Each row is a point on a tangle of strands that fork, close into loops and nearly touch. The rows are in no order.
Points whose rows are less than 43.9 apart are linked; no others are. Some points are linked to none.
gobu: [  3   2   7  -6   0  -5 -13  -4  18 -22   3 -36 -10  -3   0  -2   4 -13
   1 -28 -11  13  12   3]
tamit: [ -2   6  14  10  -4  14  -8  11  16   2   9 -11 -11  -1   7   1  30 -36
   3 -26 -28  10   7   0]
kudi: [  3   7  11   7  -4  19  -8  15  -2  -7   2   4  -4  34 -24   4  -5  17
  13  14  -1  29   7 -10]
Nuted: [  1 -11   5  -7 -14  -7  17 -12  -6  28  -1  19 -11 -15 -15 -31 -10  15
  23  34   3 -19 -21  -3]
tuk: [ -2  -6  -5 -11  -4   1 -11  11  19 -15  19  -5 -27 -10   8   1  18 -33
   5 -34 -19  25   6  -1]
Sar: [-11   1  14  16 -13  -4  -3  -8  -7  19   2  33  -5 -19 -16   4  20  -3
   4  18 -23 -19 -11   4]
rez: [ -4 -11 -23 -14  11 -11   8 -12 -19  -2   3  30  -1 -32  14   7  -4  -9
  -4  16  11 -22 -18   4]
nani: [-11   0 -21 -23   9 -14 -10  15  -5 -13  10  15 -17  -4  20   8   2 -12
  -4 -15 -10  -1   3 -12]
tolel: [ -2 -10  -8 -12  -1  13  20  -4   2   0 -10  -6   5   2  12 -26 -12  -7
   6   8   3  16 -22 -12]
Zegi: [  9  13  -4  13   1  -4   5   6  -1  18   1   8   3  -6   2  10   2  13
  -5  -6  13 -40  21   5]
Bipot: [ -9  -1 -19 -16  12 -13 -17  17  -7 -22  10  16 -16   9   5  16   5   2
   0 -19  -9  20   2 -12]
Zas: [ -5  -2  19  -9 -19  -5  -1 -23  13   4  -4 -24   6  10 -16 -13 -23  14
  -7   1   9  14   4   8]
Gega: [ -8   2  -3 -18 -16  -4  10  -1   7  15   7   7 -11   6  -2 -15 -20  -2
   7  -2   6   7  -1 -15]
zub: [  0   4  17   0 -22   0   8 -21  13   9   7 -19   3  12 -19  -8 -20   4
   1 -12  17  13   9   0]
zevis: [ -2  -5   8   5 -12   2 -10  -2  -8  -7   4  11   4  16 -31  20 -11  25
   1  11  12  37  10  10]
pipo: [  3   5  -2 -15 -14   6  11  -2  15  10  13  -8  -9   9   0 -15 -20 -17
  14 -22  17  18   3 -15]
Zar: [ 10   9  13  -4   4   8 -15  -1  14 -28   0 -36  -3  11 -10  -1  -1  -4
   4 -19  -3  21   6   1]
fup: [ -2  -1 -15  -5  19  -6 -18  17 -13 -28  -1   4  -4  15   6  17   8   8
  -5  -8 -11  18   0  -6]
Rir: [-12   1  10  -5 -23 -12   2  -4   4  19   2   9 -15  15 -23 -11 -19  24
   6  18  -1   8   4  -5]
zizo: [ -8   1 -11 -16   6  -3  -2   4 -13  22   5  33 -15 -27  13  -9  17 -10
  10  28 -19 -41 -20  -2]
liku: [ 14  15  14  10  19   7 -22   4   8 -27 -14 -42  10  14   3   6   8   4
  -5  -9 -15 -11   8   4]
Nabe: [ -6  -2   1  10  10  -2   3  -2  -3  11  -7   2   6 -22  19  -3  25 -21
 -13   8 -22 -33 -11   7]
fako: [-14  -3  20  -5 -20  -9 -11 -11   5 -15  11  15 -15  -2 -21  11   6  -3
  -3  -9 -16  30   4   3]
riten: [  8  10 -11   2   7  15   3  22  -3   6   3   1  -7  36  -5  -4  -8  11
  21  -1  10  12   4 -24]
kos: [ -3  -9   2   1  -2 -11  -8 -16   2 -21  14   3   1  -8 -12  23   3  -7
 -10 -26  10  26   5  11]
Nilab: [-19 -14   7 -29 -10 -15 -11 -19   5 -21  -2 -17  -6  -1  -5  -9 -18   6
 -10   4 -11  32 -10   7]
sorun: [  0  -1   3   3  -6   0  18 -13   3  10  -7  -3   8 -16   7 -14  -5  -8
  -6   3   5 -16  -4   1]
nikeb: [-13 -13   3 -20  -4  -6  -6 -13  -2 -19 -11  -6   0   6  -7 -11 -19  16
  -6  19  -7  34 -15   4]
sidir: [-15  -5  15  -5 -22  -6  -2 -12  -4   4   0  15 -11   8 -26  -2 -14  19
   4  20  -7  27  -2   0]
runil: [-17  -5  -1 -22 -18 -25  -1 -21   1  11  14   6   0 -19  -6   8 -22   1
 -13  -7  15  -1   3   9]
zibe: [  5  -3 -12  16  10 -10  -3  -5 -11  -8   0   5  14  -2  -5  29  -3  16
 -12 -12  24  -1  10  13]
finap: [ 14   6  -6   8  12  24  10  16  -2   1  -5 -12   6  36  -4 -12 -10  13
  17  10  17  14  -2 -18]
Dolu: [  0  -5  10  16  -6  -4  -3   1 -12  17 -11  26  -5  -7 -19 -12  18  25
  15  39 -22 -15 -16   7]
gifi: [  2  10  26   9 -21  12   7 -12  13   7   5 -13  -1  22 -25 -11 -11   1
   8  -3   6  14  11  -7]
mut: [ -7   7 -18 -28  -1   3   9  12  -5  10  14  34 -16  -4  18  -2 -12 -14
  11   2   7  -2  -5 -17]
tenoz: [ 12  -5 -16  12  10   8   3  24 -17   6 -16  13   3  15  -5   0   3  33
   9  32   4   6   1  -2]
dob: [  8  15  30  -5  -4  15 -18   1  22 -21   0 -40  -7  21 -18 -10  -3  -3
   9 -13 -14  14  12  -4]
dil: [ -5  -7  -1   1  13 -18 -21   2  -2 -30   1 -12  -8  -1  10  18  23 -11
 -17 -15 -25  -1   8   3]
dure: [  8  -7  -7  17  11  22  14   1  -3  -8   3   9  20  -9  17   6  15 -23
  -3  -8   8  10 -16   2]
Faver: [ -7 -21   1   7   2  -7 -11  -3   5 -21  16   0 -12 -22  12  20  37 -40
 -14 -20 -22  10   5  12]
Damaz: [ -7 -14 -26 -13  16  -8   5  -1 -17  -8  -6  17   1 -22  22  -2   3 -13
  -3  15  -3  -7 -26  -5]
Kobu: [  0  -4   0  -4  -2  -9   4  -8  -7  22  -5  19  -5 -34   4 -21  10   0
   9  27 -15 -47 -21   7]
Bozal: [  7   7   3 -13  -4   3  -4  -8  12  -1   0 -44   8  24 -12 -10 -31  13
  12 -11  23  18   0  -5]
sot: [-13 -16 -10  -4  -3 -16   0 -15 -15  -2  -9  18   2 -12  -8   5 -12  18
  -2  23   3  10 -18   7]
Nofi: [ 15   2 -13   3  16  -5  -2  -6   7 -18   3 -28   9  -8  12  14   1 -20
  -2 -36  19  -6   8   4]
Gusa: [ -1  -2 -14 -10  -7  -2  16  16  -6  24   6  21 -12  11  -8 -14 -18  20
  15  23  18  -1  -1 -15]
vitum: [  6  15  -2   8   4   7   3  13   6  10   1  -1  -1   8   9   0   7  -7
   0 -14  -3 -18   9 -11]
simip: [ -1  10 -11 -12   3   4   2  21   1   8   0   0 -15  29   4 -13 -11  11
  14  -1  -3   6   1 -24]
lomar: [  8  -8  -1   9  20  -5 -10  -2 -12 -23 -29 -10  20   5   3   5  -5  35
 -17  29  -1  -6   0  22]
tevu: [  2  -9  -6  -1  -3  -3   0  -7   8 -17  20   9  -5 -19   3  15   7 -28
  -4 -34  11  21   3   4]
Kozet: [  1  16   6   5  -7 -10   5  10   2  22   1  13 -10  -1   1  -3   6  18
  -2   5  -5 -46  19   0]
Vive: [-21 -11   4 -15 -16 -23  -6 -19  -7   1  -2  15 -10 -10 -16   0 -16  15
  -3  16  -7  17 -12   4]
rif: [ -9  -1 -25 -28   8  -5   1  11  -9  -9  13  30 -13  -9  20   7  -7 -14
   2  -8   8   5  -6 -12]
Vafuf: [ -2  14  -2  -8  -4   2   5  22   5  24   4  11 -19  20   2 -15  -5   5
  12   3  -4 -15   8 -23]
zifu: [  0   9  26   9 -16  10  -2   0   5   5   0  -4  -5  32 -31  -5 -13  20
   7  18   1  20  15  -6]
piz: [ -3  12  29  18 -11  -8 -12 -15   8  -7   0 -13   1  -1 -12  10  14  -2
 -15 -12 -20  -8  21  11]
Tudi: [-13  -4 -16 -29  -6 -25   0 -15  -5  10  14   7   0 -21   8  11 -25   2
 -13  -2  25 -16   3   7]
vug: [-11  -4   2 -13 -15 -16   5 -19  -4  12   1  19  -8 -29  -3  -8 -10  -2
  -1  15  -2 -19 -11   1]
gagi: [ 15  11  18  14  21  25 -10   8   6 -17 -14 -38  19  15   6  -3  15  -5
  -5  -4 -15  -6   1   4]
meri: [ -4  10  14   5  -7  16  -2  15  17  21   6  -9  -8   0  11 -10  21 -39
   6 -17 -24  -3   6  -4]
suba: [ -4  -1  14  -2  -5  13   1   0   1  -9  -9  -7   1  15  -5 -18  -1   6
   1  17 -17  20 -10  -5]
pamol: [ 12  -3  16  19 -10   1   1   5  -3  17 -12   0   0  20 -27 -13  -5  41
   8  45   9   2  16  10]
zab: [  8 -11  12  16  11  15  -9   0   7 -28   8 -22   9  -9   6  14  34 -31
  -9 -21 -14  18   1  14]
Suvo: [ -1 -14  -2  -2  -8  11  23 -15  -2  10  -9   8   7 -13   2 -26  -8 -10
  11  21   1   6 -33  -4]
lim: [-19  -5   7 -13 -19 -20   2 -21   2   5  10  13  -9 -25  -5   3 -10 -14
  -8  -7  -3  -1  -1   0]
bedi: [  9   7   8  -4  -1   0 -16  -7   6  -4  -6 -41  14  26 -20   5 -26  27
   3   1  24  13   8   7]
Sor: [  6   5  28  18 -13  10  -2  -2   2   7 -10  -5   0  27 -25  -8  -6  28
   3  30   0   5  15   4]
lalol: [ -1  -4   1  -2   1  16  -7  15  14 -12  10  -7 -12  -1  13  -3  24 -34
   6 -24 -22  26  -2  -2]
zim: [ -1 -16 -24 -10  14   0   7  -3  -8 -23  -1   1  11 -11  17   2  -7 -14
  -7  -8  14  20 -18  -3]
Kose: [ -3  -1  -4  -9   8  -6 -10   7  10 -18  -2 -31 -12  -5  17  -5  10 -21
  -1 -22 -21   5   9  -3]
botok: [  9   7 -13  14  10  -9   2   1  -7   5   2   9  11  -7  -1  25  -3  14
  -8 -10  26 -23  17  10]
lan: [ -6 -15  -8  15  16   7   0  -6 -19   6  -6  20  14 -22   5   6  28 -14
   0  21 -16 -15 -35   9]
gaf: [ 12  17  18  18  11  -4 -20  -5   9 -21  -8 -38   9   5  -2  15  11   0
  -8 -19 -11 -16  19   9]
Das: [ 13   6 -13   2   7  10   7   5   0  -2  10   3   5   8   3  10  -9  -9
  10 -24  25   9   1 -10]
Mapa: [ -5  -1 -19 -27   3 -14   7  -7  -3   8   5  -1   1 -13  18   0 -22   1
  -8  -5  20 -16   3  -1]
fafi: [ -9  -5  -6   3  11  19   0  16  -5  11   4  24   2  -5  14   5  27 -30
   4   3 -17   5 -26  -3]
nogek: [ 10  -6  -8   2  18  -5  -7 -10  -1 -30  -1 -29  17   0   6  19  -3  -1
  -9 -24  16   9   1   9]
far: [ -1  11  12   6 -11   6   6   3  18  17   1 -18  -4  -9  14 -13   8 -32
   1 -19 -17 -15  15  -5]
rar: [  1  18   1  -1   1 -10  -4   2   9   5  -2 -17  -4   5   6   0  -3  -1
  -4 -21  -3 -19  16  -8]
pib: [  7   4  12  23 -12  10  10  -8   1   7  11  16   9   4 -19  14   1  -3
   3 -11  18   9  10  -1]
difu: [  8  -3 -23  -6  11   3   9  -2  -4 -10  10   4  10  -7  12  12 -10 -14
   0 -25  31  12  -5  -3]
zenid: [ -3  12 -15 -25  11 -14  -5  16   8  -2 -10 -25 -14   9  19 -15 -12   2
   1 -17 -11 -11   7 -18]
Lev: [  1  17  -4 -18  -8  -2   9  12   6  25   9   8 -17   6   8 -10 -13   1
   7  -4   5 -29  15 -16]
dage: [ -4 -12   8  12  -4   7   7 -14   3 -10  -3  -4  10 -20   4  -3  14 -27
  -7  -2 -11  14 -12   7]
bafoz: [  9   7  -6  16   7  17  10  18  -4  14  -1  12   5  15   3  -4  10   6
   7   6   3 -11  -1  -8]
Pamef: [  6  10  17  23   6   4  -5  -6   5  -7  -4 -19  10   1   0  11  18  -6
 -11 -17 -11 -16  14   8]
voda: [ -5 -18  -9   2   0 -11   8 -26 -12  -2 -11  14  12 -25  -4  -4 -11   8
  -2  19   9  -2 -24  11]
kikun: [  3   4 -17 -20   6  -9   7  -5   7   2   0 -23   0 -12  23  -8 -19 -14
  -5 -21  17 -15   7  -6]
fuze: [ -9  -4 -13 -11   7  -5   5   1 -10   0  -7  11  -3 -14  16 -10   1  -5
  -4  12 -12  -8 -19  -6]
taz: [ -3   5  29  16 -12  -4  -8 -19   6  -7 -11 -10   6   1 -14   2   7  11
 -17   6 -16  -9  10  14]
luno: [ -9   5  -3 -13  -5   6   3  14   7   9   3   7 -14   7  13 -16   3 -17
   7  -3 -19   4  -8 -19]
terel: [  1   1   4 -12 -13  10   7  -1  12   2  13  -9 -10  22 -15 -12 -19  -5
  16 -16  16  34   0 -17]
luser: [  6  -5   0  -3  11  -2 -17   1  -8 -17 -24 -14  14  17  -7   3 -19  41
 -12  27   6   9   4  17]
Kenos: [ -1 -11   1   0 -12   6  22 -10  -4  21  -4  18  -4  -7  -8 -28  -9   4
  16  30   5  -2 -25  -9]
tasef: [ -9   9  14   8 -19  -2   5  -2   4  23   8  28 -11  -8 -10   0   9  -8
   1   5 -13 -16   3  -5]
lani: [  8  -5  -2  16   5  18   4  22 -14   7 -11  19   1  20 -13  -3  10  24
  11  40  -7  13  -7  -2]
peti: [  0 -19  -4  13   1 -12   5 -30 -17   3  -6  24  11 -37  -8   0  -2   6
   1  24   7 -17 -23  15]
mos: [ -8  -2   6  -6 -14  -7 -12  -9   0  -5  11   4   0  12 -24  18 -13  18
  -2 -10  12  31   9   7]
fige: [  8   4   3  10  -3   4  21  -7   3  22  -5   4  11 -21  12 -15   8  -7
  -4   8   9 -44  -4   7]
Zasa: [  0  -8   8  19   8   5  -7   0   4 -13  10  -2   3 -15   9  21  33 -34
 -12 -24 -13   6   4  12]
nenam: [  3   9   8  -2 -12   5   2   3  24   3   3 -32 -14  -9  11 -17   0 -35
   9 -29 -12   3  15  -5]
dono: [ -5  16  10  -7 -16  -5   1   0  14  15  15   9 -17  -3  -1   2  -2 -18
   2 -22  -2  -7  17 -10]
Fop: [ -6  -7   1  11   7 -18  -3 -12 -10   4  -7  12   3 -26   8   3  20   0
 -14  16 -16 -42  -9  10]
Ruziz: [  8   5   6  13  16  21   3   6   6  -2 -13 -30  16   4  18  -7  20 -18
  -4  -8 -15  -7  -4   1]
vimil: [ 11  11   2  13  -4  -9 -19  -1  -1   7   0 -14   9  19 -28  31 -17  36
   1  -3  23   4  24  14]
noz: [-11  -6   1 -10 -16 -22 -16 -18   3  13  -1 -15   9   6 -13   9 -26  37
 -13   7  15  11   7  17]
zite: [  0  11 -11 -15   9  -6  -8  17  13  -3  -2 -29 -16  -1  25 -13   1 -23
   6 -26 -18  -7  12 -13]
viki: [-10  -3  18   7  -9 -11  -6 -18   0  -6 -13  -2   4  -4 -12  -2  -3  18
 -12  15 -10  -1   1  13]
zesir: [  4 -11 -19   5  18  -8  12 -10 -13  -9  -5   4  16 -26  24   8   5  -9
 -20   2  14 -30  -7   9]
dulup: [ -5  -1   8  15   1  22  -2  15  -9   4   0  24   6  14  -8   8  22  -3
   6  16 -18  19 -13  -2]
bova: [ -1  -3   0 -24  -3  -3  -6 -11  12 -15  -2 -43   3   9  -1 -14 -24   3
   1 -15   9  26  -3   0]
Filef: [  7 -15   4  13  19   7  -7  -6  -1 -38  -3 -25  13  -9  14  14  25 -23
 -17 -10 -12  12  -3  15]
dogo: [ -1   1  10  13  12 -10 -24   1 -10 -28  -7   1   6  11 -10  27  10  22
 -16   6 -15   3  13  14]
Nit: [ -4   7 -14   0   7  -4  -2  26 -14  15  -1  32  -9  -3   5   3  14  14
   4  20 -13 -25  -4  -6]
mumup: [-21 -11   6 -20 -22 -29  -8 -24   9  -7  16  -3 -15 -27  -6   7  -7 -18
 -14 -21  -5  13  10   8]
befi: [ -2  11   6 -11 -13  -5  -5   4  21   2  15 -13 -23  -6   3  -4   0 -28
   8 -36  -9   3  19  -9]
dasi: [ -5   3   6  14   3  28   4  17  -2  21   4  21   3  12   0   0  27 -16
   7  10 -16   4 -18  -4]
pogam: [ -1  12  10   3  -7 -12  -3  -8   7   8  -2 -12  -1   8  -9   4  -9  15
  -5 -10   2 -14  16   0]
Beni: [ 12   8 -11   9   4  17  10  14  -2   5  12  24   5   7   5  14   1 -14
   9 -18  22   2   2  -8]
rosod: [-11  11  18   7 -22   0  -1   2   9  14  16  26 -14   2 -12   5  10 -11
   2  -9 -17  -1  12  -8]
sufid: [  6   4  -4   8  21  28   2  20  -1  -3 -11 -19  11  18  19  -9  18 -11
   4  -1 -13   4 -12  -7]
kel: [-14  -4   0 -22 -22 -10   7  -7   3  22   8   5 -12   9 -11 -16 -30  14
   5  10   9  12  -3 -11]
sev: [ -5  -2  19  -3 -18 -14  -8 -19   9  12  -9 -20   5  16 -21  -8 -26  36
  -8  18   5   3  10  12]
vobiz: [ 13   7   2  10   7   3 -15   2   9 -27  18  -6  -5   5 -16  33  13  -7
   8 -39  12  21   7   3]
sis: [ -5  -6  10 -11  -2  10  -7  -3  -2 -18 -12  -7   5  20 -10 -13 -15  18
  -2  20  -6  28  -8   2]
kirag: [ -8 -15  -9   7  16   9   2   5 -13  -3  -7   9  11 -13  17   3  27 -24
  -6  11 -20   3 -29   2]
Didut: [-11   2 -10  -8  11  -8  -6  18 -15  17  -2  30 -14 -13  14  -2  21   4
   3  24 -23 -39 -12  -4]
tafeg: [-15 -14  13   3  -9 -12 -16  -8   6 -20  13   4 -15 -20  -1  12  28 -30
 -10 -12 -32  17   4   7]
bolim: [  6  -4   2   6  -2  17  15   6  -6   6  -7   0   4  27 -12 -17 -13  20
  11  30  14  19  -5  -8]
giko: [ -6   3  10  -9 -18   2  -5  -1   7  -2  17   0 -12  22 -24   5 -13   7
  11 -12   9  37   7  -8]
Nad: [  3 -10 -16   1  15 -17   0  -6 -12  -8 -23  -9  14  -5  11   1  -7  32
 -15  15   9 -17  -4  14]
Tera: [ -3  -6  -4 -12  -8 -11  12 -13  -7  18  -3  18  -7 -28   2 -21  -7   7
  10  25   0 -31 -17   3]
sigi: [ -2  -8  -8   6  23  24   2  17 -10  -3 -13  -2  15   8  19  -4  23 -12
  -3  10 -18   6 -27   0]
bote: [ 11   4  -3  18   0   9  13  25  -7  26  -3  19  -1  12  -6  -7  13  22
  12  21   6 -21   8  -2]
raner: [ 11  -2 -21   6  17   4   3  20 -15  -4 -14   6   8  13   3   5  -4  30
   2  13  13   0  -1  -3]
vulon: [  7   3   1  18   0   3  -2   0  -5  -7   6  13  10   6 -17  27   1  11
  -1 -12  15  14  11   5]
Sakuf: [  4  -8 -19  -5  11  -8  13 -11 -15   4  -1  21   9 -34  17   3  -1   1
  -5  18  19 -35 -12  10]
Rom: [ -3   0 -16 -23  12 -13   4   1   4  -3 -14 -27  -1  -5  26 -20 -16  -2
  -8  -7  -5 -13  -1 -10]
zek: [ -9   5  -8 -12   3  -1   5  11  -1  11  -3   7  -7  -7  22 -13   7 -10
  -2   3 -19 -19  -7 -12]
Zisob: [  8  -7   2  18  -1   6   1  17 -16  20 -11  27  -2   3 -16  -7  20  29
  19  45  -9  -6 -12   6]
zov: [ 11  -1  -6   0  17  -7 -19  -2   4 -36  11 -22   2   3  -6  27   7  -1
   0 -31  13  17   5   6]
lobi: [  4  10  18  14   3  -3 -28   6  -4 -20  -9  -4   6  20 -22  26  -2  33
  -9   9  -8   2  26  15]
genov: [  2   2  11  12   4  26  -8  19 -11 -13   2  16   4  25 -14  12  11   9
   7  14 -11  29  -4  -2]
lidum: [  3  -1  13  10  -5  22  14   2   1   8  -9  -1   4  22  -9 -22   1   6
   6  27  -6  10 -12  -8]
fuza: [  3   0   5  23   9  12   3   4  -5   6 -16   5  13   2   0  -6  22  11
  -4  24 -15 -15 -11  10]
Lib: [  2   2   4   8  -8  -9   7  -8 -12  21   5  37  -2 -31  -9   5   9   8
   6  21   7 -41   0  14]
lagad: [  1  -2  -4 -17  -5   1  12  -8   7  12  -3 -28   6  19  -3 -24 -34  16
   5   2  22  14  -5  -9]
fogiz: [-15  -3  17  -1 -13 -11 -13  -7   7 -17   8   5 -14 -10  -9   8  16 -11
  -9 -10 -28  18   5   5]
Mes: [  2   9  -1  -5  -5  17   9   7   8  19  13  18  -6 -12  23  -5   8 -40
   6 -10   1 -10  -1  -7]
govan: [  2  16 -18 -27   1   2   8  17  -1  19  12  22 -15   2  21  -5 -13  -2
  10   4  16 -25   7 -15]
Kab: [  3 -12 -10  -3   0   4   8  -4   2 -10  15  11  -2 -26  19   7   7 -44
  -2 -24   9  10  -4   2]
motiz: [ 16   3   3  16  -7   0   9  10  -1  24  -6  -2   0  22 -20  -8  -9  39
   8  21  21  -9  20   2]
Vibos: [  2  -6  -7  -8  -4   6  12  -3  -3   8  -3 -11   4  24  -7 -18 -27  21
   9  16  22  22  -5  -8]
gok: [  6  -9 -16   6  19   1   7  -3  -6 -10  -4  -7  14 -20  32   5   9 -25
 -14 -10   5 -20  -4   3]
gusan: [-17  -8   2 -25 -12 -23  -8 -13   8 -10   3 -14 -13 -10  -1  -7 -10  -6
 -10 -14  -8  19   3   0]
Semop: [-12  -3   7  -3 -15 -12  -5 -11   0  -8  14  18  -6  -2 -19  18  -4   3
  -7 -13   2  23   8   6]
basof: [  5   4   9  19 -13  17  20  -6   5  19  10  21   8  -5  -6   0   3 -16
   4  -6  15  -2   1  -4]
Bune: [  4  -9  -5  -3   1   5  11 -15   1  -7  -6 -14  18   2   1  -4 -16   3
  -5  -6  21  19  -8   4]
kinik: [ -4  -3   7  14  -4 -15   1 -13 -10  11  -3  24  -1 -26  -6   5  15   7
  -5  18  -9 -34  -5  12]
gomeb: [ -1 -17 -20  -5  20   7   3   3  -8 -31  -5  -5  11  -6  20   0   8 -14
  -7  -4  -3  23 -20  -2]
sabu: [  9   3 -13   2  13   4   9  -1   2   1   4   0   7 -21  30   6   6 -31
  -9 -17  12 -27   6  -1]
Migol: [ -2   3   5   9   2   6   8   0   7  14  -2 -11   4 -21  24  -8  21 -32
  -9  -7 -16 -26   3   4]
geke: [ 19  14 -11  12  11   8   6   9   0   6  -5 -18  11  19  -1   2 -10  11
  10 -13  24 -16   8  -9]
vimum: [  9   4   6  -3  11   3 -17   1   0 -17 -16 -30  14  24 -11   1 -21  34
  -4  14  11   5   8  11]
Zel: [  5  12  19  13  -7  -6 -21  -1   1  -4  -3  -8   2  21 -32  23  -8  32
  -2   0   6   7  26   9]
sos: [ 10   3  -1  22   6  21   8   9   2   1  11  16  13   2   8  16  17 -24
   4 -22   9   4  -3  -1]
Vuze: [  1   0  -5 -16 -11   6  15  -6  16   7  10  -3  -6 -11  10 -14 -17 -32
   9 -22  17  12   0 -10]
vuf: [  7   0   2   6 -10   9  25 -12   2  16   3  11   9  -9  -1  -7  -8  -9
   2   1  23  -7  -1  -1]
Fet: [ 12   9   4  17   2   6 -11   2   0 -14  13   5   3  15 -22  33   4   3
   8 -27  18  20  13   3]
vepud: [ -1  -7 -12 -17  -5   6  15  -4   8  -2  14   2  -4 -29  27  -7  -6 -45
   3 -16   8   7  -1  -2]
bebo: [  7  11 -16  -4  12 -18 -16  11  -6   8  -8 -16   2  20  -5  13 -18  38
  -1  -3  16 -14  16   1]
naz: [ -1   2  -8   5   6   1   5   6  -8   3   4  27   0 -13  10  14  11 -11
  -6  -3   3 -20  -2   1]
mero: [  3  -1 -13   4  15  -3   1   2  -8 -11 -13  -4  11   4   9   3  -4  18
  -7   3   3  -4  -1   1]
lus: [ -3   1  15  11  -6  -2   1   3  -1  22 -17   6  -3   3  -7 -26  16  22
   7  37 -27 -27 -13   5]
lek: [ -6  -3   0  -9  -2  14  11   7   4   2  -7  -8  -1   8  11 -27   0 -12
   7   8 -16  17 -17 -16]
nof: [  4  -2  -4   0  19  -4 -21   7 -11 -35  -6 -11   9  14  -5  22  -2  20
 -10  -2  -3  16   4   8]
Gisub: [  7 -13  -7   8  27   9  -5   2 -10 -37  -7 -12  19  -1  16  10  18 -10
 -14  -4  -7  14 -11   7]
regi: [  7   8   6   9  -9  -7   8  -2   3  21  -5  -3   1  11 -15  -5 -12  28
   0  10  13 -16  16   2]
Vip: [ 11  -1 -17  -9   8 -10  16  13  -5  17  -9   1   1  -6  11 -19  -9  27
   3  18  19 -37   1   3]
tiz: [  4   8  -8  -3   0  -7   6  23  -8  24  -1  27 -11   0   2  -3   5  22
   9  19   2 -34  10  -4]
Zir: [  8   7 -13 -12   7 -11  -1  -6  12  -6   4 -35   3 -13  17   4 -14 -20
  -2 -37  20 -12  11  -1]

How many points has the smallest loop of links through each point below? Write none if it is on no loop.
kikun | 23
giko | 10
lim | 14
rosod | 11
bote | none

A fork is a point with three links, a tip a point with one. Leave the first point through the second and follow the links. Name the first fork or tip that comes.
kikun, Zir | vulon
Lev, govan | vimil
Sor, pamol | tiz
nenam, befi | kinik
dure, sos | Semop
rar, pogam | zifu
fuze, Damaz | sabu
Zisob, lani | Bozal
rif, mut | bolim
